Points on a hilly landscape, in no order, each with its height.
A ball rolls from a point to the lowest of its 3 nearest points, and stops where none of them is lower. Distance is the straight distance between rows; heights are no part of it.
K197 h=252: [-10  19 -45 -38  13 -25 -34 -52  10  28  -2 -15  45  16   1  16 -48  18
  -7 -20  24]
K18 h=520: [ 16 -24  63 -12  -4  24  34  41 -29 -50  41   5  -1 -18  26   7  35 -17
  23  30 -10]
K421 h=354: [ 34 -10  35 -19  -2  -6  38  -9 -19 -29  42  -3 -11   4  -9  12  -7  -1
  -5  34 -11]
K579 h=301: [ 29  -7 -43 -11  25 -19 -15 -15   5   8 -13  21 -13  -9  -8   8 -16   6
  -6  10   8]
K822 h=573: [ 30 -16 -38 -28  38   0 -21 -29 -11  35  17  41   2  12  -4  29  22  20
  14 -32   1]
K905 h=271: [ -1  29  88  38 -28  11  21  57  -6 -40 -41 -17 -36  -8   1 -17   5 -10
   0  45  18]
K901 h=729: [  9 -15 -37  -3   3   6   6  53 -17 -19  14  18  22 -23  -8  14  38  -3
  12   0  -8]
K589 h=526: [-35  14  36  60 -25  14  -5  44  30 -30 -42 -12 -40  -2   5 -25   0 -23
   8   5  -3]
K92 h=33: [-70  52   8  35 -19   4 -19 -24  17   1 -33 -56  44   3   6 -19 -54  -2
 -19   0  24]
K68 h=228: [ -8  30  35  44 -18  -1  36  22   5 -27 -28 -11 -18 -15 -10  -7 -11 -13
  -4  31   5]
K660 h=471: [ 49  -5 -41 -11  29  -6  -6 -22 -20  11   0  29   4  14   0  17  -1  22
 -27  14  -6]
K622 h=385: [-32  33  28  19 -21 -16   9 -22   8  13 -16 -50   5  -4 -16 -16 -35   6
 -14   7   9]
K472 h=303: [ -9  -4 -36 -33  14 -13 -36 -33  28  19  15   9  20   4   0   1  -7  -4
  27 -45  -8]
K333 h=517: [ 21 -22 -39 -41  23  -2 -15 -19 -13  37  32  14  40  12  -8  21  19  29
 -10 -25  13]
K145 h=338: [ 44 -26 -20 -49   3 -17   2 -39   0  24  23  -6 -14  20   5   1  -9   3
   2 -22   1]
K533 h=174: [-14  40  69  36 -18 -15  26  22  -7 -22  -8 -29 -26  -2  -4 -18 -11 -11
 -17  37  11]
K412 h=722: [-35  23 -27  14   2 -27 -29 -52  41  29 -37 -25  -9   9  17 -26 -41  -5
  39 -35  -7]
K263 h=70: [-36  34 -43  -8   3  -6 -49 -54  27  40 -38 -13  21  10  20  -6 -68  11
  -6  -9   7]
K106 h=795: [ 58 -32 -23 -13  23   5  10 -13 -28 -15  10  26 -19 -12  18  14  11  15
   2  24 -14]
K847 h=441: [ 40 -11  48 -21   4   6  47  19 -53 -37  52   3  -3  12  11  22  -1  10
 -25  62 -12]
K525 h=378: [ 28  -7 -47 -54  13 -26  -6 -36 -20  37  15  -6  21  26  -8  10 -19  26
 -19 -19  12]
K808 h=392: [-37  23  42  36 -50  11   6  73   0 -38 -38 -21  15   1   1 -15  28 -25
   6 -12  29]
K859 h=393: [ 63 -32 -35 -59  17  -8  18 -31 -28  29  45  36  10  11   8  10  25  28
  14 -24 -12]
K933 h=775: [ 15 -18   9   7  -4  25  10  41   2 -39   2  21 -15 -13  -3  -2  42 -16
  25  -2  -4]
K301 h=548: [-36  33  -9  15 -12   6  -3  21   3  -4 -61 -17  16 -23 -17   2 -24 -14
 -33  26  18]
K171 h=424: [ 18  -5  82   0 -22  27   9  66 -16 -52   9   0  -9 -10  -4  11  22  -8
  -6  48   8]
K775 h=453: [ -1  18 -51   5  23 -18 -22 -19  23   4 -31  21   6 -13  -1   0 -15  -2
  -3 -11  11]
K155 h=90: [  5 -18 -15   7  16   2 -18  -8  15   3 -24  16 -22 -19   3   0   3   0
  -2   0  -7]
K617 h=499: [ 15 -18  64   8 -17  38   3  44 -13 -54  -9  13 -32 -14  10   8  22 -13
  13  36  10]
K546 h=576: [-12  22 -28   7  -1   1 -25 -24  15  14 -38  -9  -5  -8 -14   4 -30  13
 -22   4   8]
K725 h=286: [-22  27  35  39 -14  -9  19   1  17  -5 -19 -30 -20  -7 -14 -20 -13 -10
  -5   2   8]
K84 h=400: [ 13 -22  15   2  11   8   9 -17 -18 -10   5  -2 -18  -2 -11   6   0   8
 -15  30  10]
K243 h=472: [ 27  10 -61 -47  55 -27 -42 -27   4  31 -11  32  30  11  20  25  -8  10
  18 -48   8]
K87 h=316: [ -7  28  88  23 -17  11  21  21   9 -10  29 -29 -23   5  -9 -16  10  -6
  12   8   8]
K62 h=483: [-47  14  28  36 -23  21  -9  40   7 -27 -43 -18  -9  -9 -12 -13  18 -18
   9 -10   7]
K39 h=542: [-13  -8  31  42 -24  20   3  35  19 -38 -43  12 -43  -8  12 -25  26 -35
  24   7 -11]
K915 h=714: [-64  13  14  50 -20  15 -12   1  36  -7 -33 -19  -6   5   0 -34  -4 -17
  18 -15  -6]
K686 h=386: [  0  -5   5   8   4   2  13  -2  16  -1   5  -8  12  -9 -24   6  -3   6
  -5   5   7]
K629 h=261: [-22   1  33  11  -4   3  32  18  21 -12  19  -8  14  -7 -15 -13  26  -7
  19 -13   2]
K103 h=71: [-11   4 -24 -21   4 -18 -19 -37  15  26  -5 -20  21  14 -10  -8 -21  11
  -2 -30  13]
K328 h=373: [-44  29  31  22 -15   5   6  17  -2 -17 -16 -25  21  -3 -26  -9  -1  -5
 -14   2  20]
K580 h=707: [-26  11 -13  49 -12  -6  -3   3  37 -18 -48   8 -31  -7   2 -17  -9 -27
  23   0  -6]
K803 h=399: [-26  -8 -25  -6  11  -2 -31  -7  26  12  -3   8  41  -1  -9   3  10  -6
  16 -35  17]
K952 h=742: [ 40 -43 -18  -8  20  30  -9  27 -20 -15  23  51  -7 -22   6  17  23   4
  16   6 -14]
K536 h=781: [ 33 -36  -3  -2  13  29  12  30  -5 -31   3  29 -23 -20  19  12  22 -19
  15  26  -9]
K365 h=407: [ 36 -23 -19 -38   8 -12  20 -23 -18  -1  35   8  -2  12 -11   3   2  20
 -12   1  -6]
K55 h=590: [ 27 -19 -46 -31  20  -5   5   2 -24  10  41  24  24   2   4  21  30  15
  -8 -18 -25]
K897 h=357: [ 39 -11  26  -1  -1   6  28  22 -43 -23   5   3  -5 -16  -1  14  12  -3
 -37  56  -3]
K890 h=680: [-44  16 -27  32   6 -12 -14 -17  45  -1 -29   6   5   3   6 -17 -10 -18
  24 -23   6]
K133 h=206: [-12   6 -31 -37  -5 -28  -9 -30  -2  24  15 -29  46  27  -7  12 -25  12
 -10 -25  17]
K310 h=270: [ -6  -6  25  18  -3   5   6  12  13 -15 -23   5 -13 -21  -2  -8   7  -5
  -1  11   3]
K257 h=334: [ 63 -23 -22 -66  10 -12 -13 -48 -23  33  23  17   6  23   1  10  14  23
  -5 -26  -5]
K722 h=452: [ 73 -18 -32 -69  25 -13 -19 -41 -13  47  12  36 -25  32  25  -6   2  17
  16 -36  -8]
K484 h=275: [ -9 -18 -16   4  13   4 -27 -31  34  18  -8   7 -27   7 -14 -14 -16   6
  15  -6  -6]
K684 h=686: [ 36 -42  29  -8  -1  37  23  14 -48 -22  49  22  -8 -10   6  25  30   3
  -2  34  -1]
K505 h=131: [ 73 -29 -31 -45  16  -9  -1 -40 -16  18  32  21 -22   9  21  15  -1  15
   9  -7 -14]
K593 h=108: [ 13  -4  -4  -4   6  -4  10  24 -43  -8  20   7  26   5 -22  35   7  16
 -62  30  -6]
K523 h=780: [ 26 -47  30 -37   1   2  41   8 -27   2  62  11   4 -13  11  10  34   9
   2   8 -25]
K264 h=595: [ 50   0 -76 -35  36 -24 -15 -11 -47  25  20  31  20   6  31  27  20  31
 -10 -24  -7]
K513 h=578: [ 33 -38  43 -18   9  38  38  33 -70 -40  61  30  10 -10  26  15  22  -3
   9  51 -15]
K797 h=629: [-56  24 -20  36  -5  13 -44   4  39  -3 -47   0  11   4   0 -11  -9 -19
   5 -16  14]
K633 h=35: [-29  52  68  50 -32   5  25  58  -7 -13 -28 -31 -15  -1  -3 -15 -17  -9
 -22  22  16]
K975 h=498: [-12   1  34  17  -7   2   1 -24   3  22  -2 -21 -26  -8 -10 -11 -33   6
 -11  29  -3]
K929 h=285: [-43  41   2  27 -26 -15  19  -5   9 -12 -14 -34  24   7 -13  -9 -23   0
 -15   4  20]
K93 h=401: [-10   5 -36 -24  23 -14 -37  -3  43  21  -7  23   4   5  -1   1   3  -9
  37 -42  -5]
K323 h=567: [ 41 -30 -27 -58  13  -5  33 -11 -52  27  67  18  26  19  17  10  18  20
 -16  -8 -21]
K940 h=451: [-46  39 -29  25  -4   0 -38 -23  40  27 -59 -14  13 -10  14  -8 -60 -13
  -2  -5  10]
K710 h=740: [-32   4 -29  27 -10 -12  -1  21  27 -27 -27   3   6 -10  -9   3  15 -22
  22 -15  12]
K643 h=682: [-76  27  -1  42 -24  19 -39  -9  38   9 -44 -29  21  12  14 -24 -18 -11
  29 -30  18]
K977 h=259: [ -4   4 -12 -32   0  -9   4 -18  12  14  27 -16  27   3 -11   1   9   1
  12 -26  -1]
K235 h=395: [-32  37  22  24 -16  -8   6  12  -7   7 -14 -33  16  -6 -14   1 -27   5
 -39  27   5]
K910 h=324: [  0  -5 -24 -37  38  -4 -50 -31  31  34  -8  29   0  10  12   1  -9   5
  28 -48  -4]
K380 h=723: [  7 -27  -8 -19   0   3  21  26 -30   3  51  10  16 -17  -2  19  32   3
  -1   2 -10]
K21 h=159: [ 28 -26  28 -27   8 -10  19 -15 -30   0  32  -3  -9  15 -19  22  -2  22
 -20  29  -8]
K783 h=793: [ 55 -49 -18 -26  30  31  -4 -12 -19  14  30  58 -27 -13  23   8  23   5
  31   6 -30]
K164 h=287: [ 13  -3 -38 -33   9 -19 -13 -33 -20  24  20  -6  45  26  -3  27  -6  17
 -45 -10  16]
K652 h=46: [ 31 -10  15  -5   4   0  19   8 -30   1  15 -13  12  -3 -23  21  -1  25
 -41  39  -8]
K559 h=640: [ 18   0 -51   1  21  13 -12  13 -25  -2 -19  20   7 -10 -14  27  14   8
 -15  15   1]
K231 h=371: [  2  -6   0  -5   3 -24   6 -27  23   5   5 -21 -33  -2  -3 -12 -12  -2
  14  -3  -5]
K634 h=750: [ 22 -23   2   6   7  28   3  35 -46 -12  16  18   3 -15  -8  19  36  12
 -20  23   3]
K860 h=384: [-22  -8 -22 -16  13 -11 -24 -38  49  34  -2  11 -20   1  13 -24  -4  -7
  31 -41 -16]
K854 h=736: [-53   9  39  63  -7  10  -8  -7  32   8 -21 -37 -39  11   7 -51 -16 -11
  25 -17 -16]
K90 h=674: [ 11 -27 -14  -8  13  17  -9  20 -14  -3  29  29  25 -12  -9  19  36  11
  -2  -5   2]
K192 h=196: [-25  69  80  76 -41   1  16  56  -5 -17 -61 -18 -54 -13  10 -31 -18 -23
 -20  22   7]
K277 h=853: [ 63 -58 -11 -35  10  33  34   0 -35   0  74  39   4 -13  44  12  25  -3
  16   6 -30]
K130 h=256: [  7 -18   0 -13  10  -2  14  -8  27  -7  11  17 -10  -8  -2  -3  22  -4
  27 -13  -7]
K577 h=702: [ 29 -16 -51 -22  16   3  18  20 -76   8  55  10  32   5   7  20  23  37
 -29  18 -29]
K121 h=432: [  6 -18  44 -22  -4   0  22 -15  -5   6  46 -21   2   9 -22  -1   3  12
  -6  -2  -3]
K869 h=652: [-68  42 -14  73 -28   2 -41 -26  21  39 -42 -37  -7  -4  20 -40 -60 -19
   7 -18  -6]
K268 h=712: [-43  -2 -16  25  -8  12 -19  17  50  -9 -40  15  -6  -1  11  -9   8 -28
  26 -18 -10]
K584 h=772: [-32  21 -37  12  -7 -20   6   5  10 -10  -6  -2  28 -14  -8   7   2  -8
 -14  -1  15]
K418 h=564: [-35  21 -12  41 -27  19 -15  33  16 -23 -64   1   3  -6  -6  -3   2 -21
  -9  -8  10]
K638 h=725: [-30  20  -2  57 -11  -4 -11 -10  26   4 -43 -25 -48  -8  10 -32 -35 -10
   1   5 -17]
K375 h=350: [ -1 -12  13 -12  -8   8   6  -2  -4  12  22  -1  19   9 -28  19   4  12
 -16  -7  -1]
K786 h=201: [-25  33  89  38 -38   8  21  52   6 -22 -19 -19 -31   4   6 -20  11 -20
  15  20   9]
K260 h=123: [ -7 -16  29  -7   1  -1  35 -14  35   1  29  -2  -9  -6  -5  -6  16  -5
  26 -19  -4]
K202 h=456: [ 21  -7  41 -31  -9 -27  39 -21   4   2  39 -31 -13  12  -5 -12   2   7
  -9   9 -12]
K258 h=706: [-64  39 -34  55 -20   1 -19  16  41 -13 -79 -11  12 -12  19 -14 -24 -31
  -2  -3   9]
K226 h=532: [ 52 -24   2 -59  -5 -20  24 -36 -32  12  59 -18  -3  28  -3   8   1   9
 -25   6  -6]
K568 h=149: [  6   4 -43 -26  12 -33 -36 -47  27  24  -9  -2  -1  17   3 -10 -26   5
  24 -38   0]
K236 h=741: [-59   9  21  40 -17   4 -33 -23  51  34 -28 -14 -33  10   3 -34 -16 -12
  28 -22 -14]
K491 h=295: [-12  16  62  28 -34  13  13  67  -6 -41 -15 -12  -9   3  -7  -1  27 -23
  -2  14  21]
K284 h=423: [ 32  10 -58 -40  21 -29  -8 -23 -28  31  23  16  16  24  -5  16  -1  21
 -17 -18   3]
K987 h=341: [  2   1   0  -1  -3  -8  22  32 -21 -26  15 -11  23   2 -19  10  10   2
 -23  17   1]

Where does a ball stop that starts at each point below?
K333 -> K103
K264 -> K103
K589 -> K633
K975 -> K633
K523 -> K652
K418 -> K633
K617 -> K633
